A landscape with many valleys, sampled at points; each row gives a point and its height.
From any point a ball rolls to the lowest of the 2 points nearest to it. It stops when none of these is lower. Distance is the straight distance between rows; heights are no part of it.
<820>: [122 122 162 110 106 159 174  83 177 134  55 105 123 124 170 142 145 138
 146 145 109  99 128]  (h 388)
<860>: [137  78 132 162 129 121 155 116 157  90 173 134  94 102 147 167 140  87
  60  80  87 123 117]  (h 295)
<89>: [131 121  59  62 168 156  93 152 110 159 131 106 187 105 126  84 160 130
  66 192 168 121 135]  (h 134)
<295>: [161 130 139 107 170 120 111 195 115 142  99 122 196 127  94 111 120 161
 107 131 163 179 137]  (h 392)
<243>: [134 181 241 167  74 157 125 130 132 111  83 128 125 149 121  93 102 148
 122  80  68 138 148]  (h 303)
<528>: [139 126 147 140 136 104  80 167 109 136 157 141 184 149 126 133 113 160
 134  64 120 156 137]  (h 72)
<460>: [180 101 117 167 133 103 126 110 148 102  52 125  78 139 165 106 125  94
 122  99 102  95 175]  (h 535)
<134>: [117 138 104 121 117 125 109  61 148 146 162 100 101 132 178 162 137  63
 126 158 106  80  68]  (h 297)
<367>: [155 168 131 172 113 107  93 120 119 147  84 154 110 165 108  88 147  99
 180 151  85  90 127]  (h 454)
<668>: [134  98 149 191 165 123 132 145 126 123 188 125 111 150 159 145 166 137
 105  25 120  95 149]  (h 28)
<787>: [115 167 185 141 106 148 135 129 111 126 100 153 127 130  60  84  60 154
 164 137 124 116 147]  (h 182)
<298>: [138 160 132 128 149 102 101 145 101 154 201 181 158 159 117 145 138 145
 131  92 135 163  94]  (h 121)
<446>: [111 113 117 110 103 133 160 110 121 116  94 113 146  88 111 117 144 153
 139 163 102 180 145]  (h 413)
<95>: [102 163  65 118 147 130 103 116 120 182 177 115 167 133 129 116 150 106
 134 151 169 164  99]  (h 205)
<565>: [178 140 152 128 100 151 131 115 139 121  73 137 118 116  84  77  84 167
 180 146 121 128 145]  (h 235)
<519>: [138 133 187 172 116 126  83 114 152 112 169 127 102 178 122 140 144  94
 113  66 122 114 166]  (h 624)
<661>: [134 149 151 106  96 147 154  76 149  90  21 104  99 159 161 129 155 126
 131 165 133 114  98]  (h 357)
<453>: [115 103  87  99 121 157 116  88 121 111 111 141 100 137 167 152 134  82
  90 164 113  75 140]  (h 338)
<982>: [125 106  95  66 179 109 109 172 111 169 172 150 168 146 122 101 171 147
 116 135 203 158 137]  (h 65)
<263>: [121 100  85  81 110 146 121  87 133 118 183 165 114 132 175 166 110 102
 109 174 102  90 116]  (h 311)
<924>: [152 124 154 108 159 118 121 154 135 164 119 119 167 116 114 145 109 133
  96 153 123 158 115]  (h 371)
<452>: [168  92 104 158 164 125 125 129 107 130  91  93  99 134 185 109 118 102
  93  75 123 114 169]  (h 553)
<278>: [163 122 104 130 114 136 129 110 125  89  38 107 107 164 148 119 135 131
 120 122 119 120 195]  (h 514)
<676>: [148  97 103  93 111 124 103 100 149 106  57 106 114 100 168 128 128 120
 137 158 113 128 107]  (h 290)
<756>: [133  69  79  59 127 119 121 140 118 145 181 169 112 110 174 156 111 125
  95 152 139 119 117]  (h 281)
<64>: [115 108  70  72 167 148 137 148  95 144 136 126 159 137 158 121 168 128
  97 144 178 131 148]  (h 102)
<304>: [140 163 156 183 153 131 101 150  99 121 142 165 155 153 113 137  99 141
 133  80  96 129 121]  (h 22)
<853>: [108 134 150 171 148 156 144 162  89 109 109 133 145 173 137 159 121 158
 134  81 111 121 144]  (h 80)
<677>: [138 134 149 138 117 126 136  76 152 147 115 107 114 148 176 154 164  62
 126 161  70  82 111]  (h 328)
<795>: [109 130 145  89 160  98 122 203  98 153 154 124 159 128  91  87 157 174
 121 129 218 164 119]  (h 25)
<109>: [103  78 134 112 102 136 167 100 154 111 171 141  74 117 174 182 145  79
 103 116  88 104 122]  (h 262)
<847>: [130 190 120 149 133 148 106 142  99 134 155 128 158  83  40  33 107 169
 182 144 163 104 120]  (h 146)
<763>: [141  99 163 150 123 141 150 124 155  76  91 166  87 143 126 164 124 151
  88 111 106 137 166]  (h 464)
<273>: [146 125 125 109  74 127 114  96 146  74  42 109  90 134 190 126 157 110
  93 149 115 128 123]  (h 323)
<303>: [132 155 116 138 136 171  99 144 130 119 103 141 136 188  82 124 119 139
 116 144 159 143 110]  (h 189)
<391>: [125 146  76 131 127 151 103 146 120 113  90 131 143 143  63  72 133 159
 130 161 196 173 111]  (h 145)
<610>: [ 85 134  42 116 121 127  94 101 131 156 163 122 116 142 159 149 128  74
 113 159 146  98  75]  (h 264)
<662>: [136 154 196 169 102 114 128 110 143 172 124 101 146 116 124 109  96 136
 155 118  85 135 124]  (h 377)
<230>: [143  77 104 120 137 117 122 132 109  72 115 110  86 112 175 163 143  60
  41  78 116 121 177]  (h 345)
<21>: [123 130 114 131 138 111 105 145 135 162 129 131 115 136 130 133 120 125
 161 119 189 128 148]  (h 346)
<63>: [142 146  74 135 131 108 129 127 140 150 132 127 126  62  44  73 124 156
 171 201 161 141  90]  (h 108)
<213>: [106  77 135  91 116 128 158 144 132 122 149 135 100 127 184 163 152 107
  66  95 155 143 158]  (h 201)
<584>: [141 128 186 141 118 108 160 118 164 144 158 139 127 107 139 168  87 151
 158 117  99 146 116]  (h 408)
<671>: [135  96 138  65 145  86 156 141 112 140 201 140 113 117 183 147 152 110
  62 110 167 163 125]  (h 225)
<262>: [118 155 151 179 126 123  96 129  80 115  86 111 126 184 120  97 125 101
 140  75 138 140 165]  (h 585)
<989>: [147 119  90 129 138  92 127 142 147 145 116 137 121  97  77 142  94 169
 177 177 134 128  98]  (h 159)
<558>: [113 173 148 148 118 123 100  90 119 113  95 110 105 166 113 108 161  61
 131 127 146 157 155]  (h 598)
<328>: [109 133 195 211  74 102 140 146 151 103 181 156 112 127 116 141  93 165
 131  42  53 116 123]  (h 140)
<78>: [126 119 161 136  96 127 160  97 154 117  77 126 124 122 162 139 158  95
 120 162  61 119 146]  (h 356)
<845>: [170 149 167 126 151 130 141 137 129 195 172 118 141 117 133 130  92 118
 117 114 127 169 106]  (h 347)
<34>: [156 132 139 149 129 155 117 142 118  80  76 157 109 181 110 122 123 122
 107 122 110 154 181]  (h 491)
<722>: [165 165 209 185 113 157 135 111 144 136 102 120 127 146 150 107 124 116
 119  86  84 124 122]  (h 342)
<613>: [113 149 202 155 131 132 105 126 145 142 172 118 124 168 110 159 132  97
 129  94 141 149 109]  (h 636)
<538>: [126  49 130 128 128 111 132 136 143  75 155 117  96  89 170 176 135  67
  31 118  81  84 145]  (h 321)
<590>: [130 107 158 139 135 116 147 137 149 110 130 146  98 126 124 181  95 111
 112 112 109 162 111]  (h 435)
<743>: [139 131 169 152 102 123  96  91 167 119 100 115  97 182 139 123 182  81
 123 111 138 115 156]  (h 610)
<824>: [124 148 143 146  97 112 149  95 150 107  82 141 132 111 120 124 140 136
 160 177  65 151 123]  (h 385)
<477>: [134 107 186 201 120 115 124 174 124  91 178 151  95 139 124 142 118 153
  97  24  87  94 143]  (h 87)
<471>: [115 130 106 120 152 104 123 152 133 152 153 126 160 122  93 125 156 169
 180 139 180 124 123]  (h 367)
<368>: [126 181 117 133 105 112 112 135 136 150 200 115 155 103  61  79  99 170
 202 147 151 143 101]  (h 166)
<1060>: [142 163 206 197  65 124  94  94 150 110 156 149 105 146 112 107 116 121
 156  92  74 118 154]  (h 232)
<965>: [ 89 117 161 147 151 140 170 151 120  97  74 114 125 174 160 201 140 123
  98  96 113 121 138]  (h 133)
<659>: [130 110 132 134 158 104 150 158 110 147 168 138 128 126 176 153 137 147
 131  56 122 134 147]  (h 83)
<674>: [ 85  92 155  93 132 144 179 147 118 109 122 121 144 139 170 196 139 130
  90 117 128 151 134]  (h 172)
<505>: [130 111 116 124 136 176 155 114 126 105  79 135  78 166 164 169 105 104
 100 126 115  87 137]  (h 368)
<713>: [114 120  62  46 110 162  91 120 121 134 119 117 174  83 135  91 140  99
  71 227 152  96 113]  (h 161)
<1032>: [164 111  68 117 189 145 107 181 125 113  93  98 176  92  71  75 141 162
 122 176 170 130 119]  (h 430)
<337>: [131 129 154  96 146 133 173 128 125 173 189 124 138 122 169 174 105 117
 100 143 124 157 106]  (h 319)
<675>: [ 89 120  65  87 141 137 137 137 127 117 131 108 150  91  94 128 156 175
 172 159 172  94 106]  (h 389)
<208>: [109 151  78 115 131 142 160 104 133 113 155 126 100 111  65  88 107 144
 168 178 160 153  92]  (h 59)
<886>: [121 132 163 103 155 121 163 205  86 149 162 127 162 105  59  69 116 200
 145 117 184 133 129]  (h 70)
<629>: [132 107 160 140 165  84 155 175 100 159 136 122 159 106 142 131 101 178
 165  87 135 108 164]  (h 128)
<201>: [ 77 147 184 140 121  97 167 131 101 129 157 137 135 110 123 170 144 139
 125 123  98 189 136]  (h 451)
<438>: [113 149 111 162 136 123 125 111 115 130  92 142 141 118 105  92 157 125
 170 146 120  96 163]  (h 432)
<616>: [121 179 219 182  79 123  75 123 145  96 123 130 152 164 117  85  99 119
 122  65  69 103 143]  (h 266)
<1086>: [140 132 157 126 134 103 135 169  92 168 142 106 142 108  98  77 105 159
 176  94 159 132 188]  (h 167)
<437>: [120 105  91 108 143 126 149 146 123 126 132 164 143 111 132 158 109 154
 152 140 124 140 105]  (h 210)
<679>: [ 99 131  96 122 134  89 106 121 142 124 119 149 122 133 102 176 118  90
 147 176 142  99 119]  (h 492)
<1066>: [106 127 131 120 124 107 175 108 107 140 166 142 148  83 142 137 143 133
 152 147 102 173 155]  (h 434)
<840>: [126  84  77  88 133 118 149 125 146 117 109 142 104 105 173 172 103 138
 122 133 141 101 122]  (h 248)
<7>: [127 155 166 134 134 148 153 165 105 131 155 125 153 103  45  78  84 185
 168 140 128 105 127]  (h 126)
<964>: [140 121 135 122 165 138 136 174 112 125  94 102 188  87  71  95 136 173
 131 155 143 121 156]  (h 412)
<1074>: [115 156 110 135  94 107 124  93 157 151 173 124 102 130  91 111 114 133
 197 153 150 147 112]  (h 115)
<1070>: [177 136  72 141 119 132 112 126 150 145  60 115 124 133 123 100  98 132
 167 119 138 134  82]  (h 322)
<365>: [127 108 117  67 134 160 195 114 132 166 175 117 133  84 161 168 107 147
 132 177 127 122 102]  (h 291)
<226>: [144 115  99 131 174 150 126 135 114 123 120 147 129 172 158 159 123 113
  94  96 122 105 110]  (h 399)
<1069>: [126 140  81 139 170 114 102 131 115 169 180 130 140 146 157 148 156 120
 114  94 145 154  89]  (h 168)
<666>: [103 113  70  52 108 133 111 130 109 133 154 114 161  92 146 137 136 111
  83 192 159 152  88]  (h 188)
<612>: [121 151 148 122 104  81 122 144 139 147 154 139 151  65  62  79 118 174
 184 142 154 167 140]  (h 204)
<416>: [140 131 155 176 150 123 133 132  84 113 102  87 116 146 168 116 128 102
 118  63  99 144 158]  (h 569)
<133>: [146 117  87 123 133 121 103  96 151 141 110 108 121 120 164 128 144 104
 142 122 138 127 142]  (h 320)
<141>: [124 127 189 196  56 114 134  93 161  97 203 139  87 131 108 158 133 130
 146  89  64 134 138]  (h 190)
<843>: [136 142 107 166 123  89  84 107 145 123 131 156 105 157 115 139 141  85
 148 136  94 105 119]  (h 474)
<520>: [104 113 109  63 157 166 164 136 131 130 125  94 152 101 132 181 126 164
 120 174 143 120  81]  (h 257)
<424>: [ 85  96 125  84  98 168 166 107 117 125 177 128  78 121 187 171 127 102
  94 112 150 105 130]  (h 230)
<936>: [ 95 119  66 103 127 151 129 108 100 127 102 132 126 127 106 121 155 127
 175 162 157 102 149]  (h 411)
<670>: [119 166  36 114 133 135  94  85 138 168 142 138 144 116 151  96 146  88
 123 180 134 129 106]  (h 234)
<527>: [ 86 107  84  61 107 162 136 101 122 111 123  98 145 114 171 158 125 118
 120 170 140 115  75]  (h 220)
<99>: [177 151 109 125 120 138 124 109 147 111  46 150  95 157 117  88 128 146
 157 145 137 109 113]  (h 286)
<439>: [118 168 102 156 134 163  87 152 136 117 126 103 146 111  18  50 130 165
 162 157 184 150  93]  (h 104)

Call two points neighbours if one is among the 2 nearest of the other. Go from one point of each pair to the other, from neighbour to neighbour, staying as low as possible. Name the highest point that can't be avoided.
<7> and <439> -> <847>
<795> and <676> -> <1070>
<668> and <795> -> <1086>

For each start below, name the point where the ball stops.
<964> -> <795>
<843> -> <676>
<519> -> <668>
<34> -> <668>
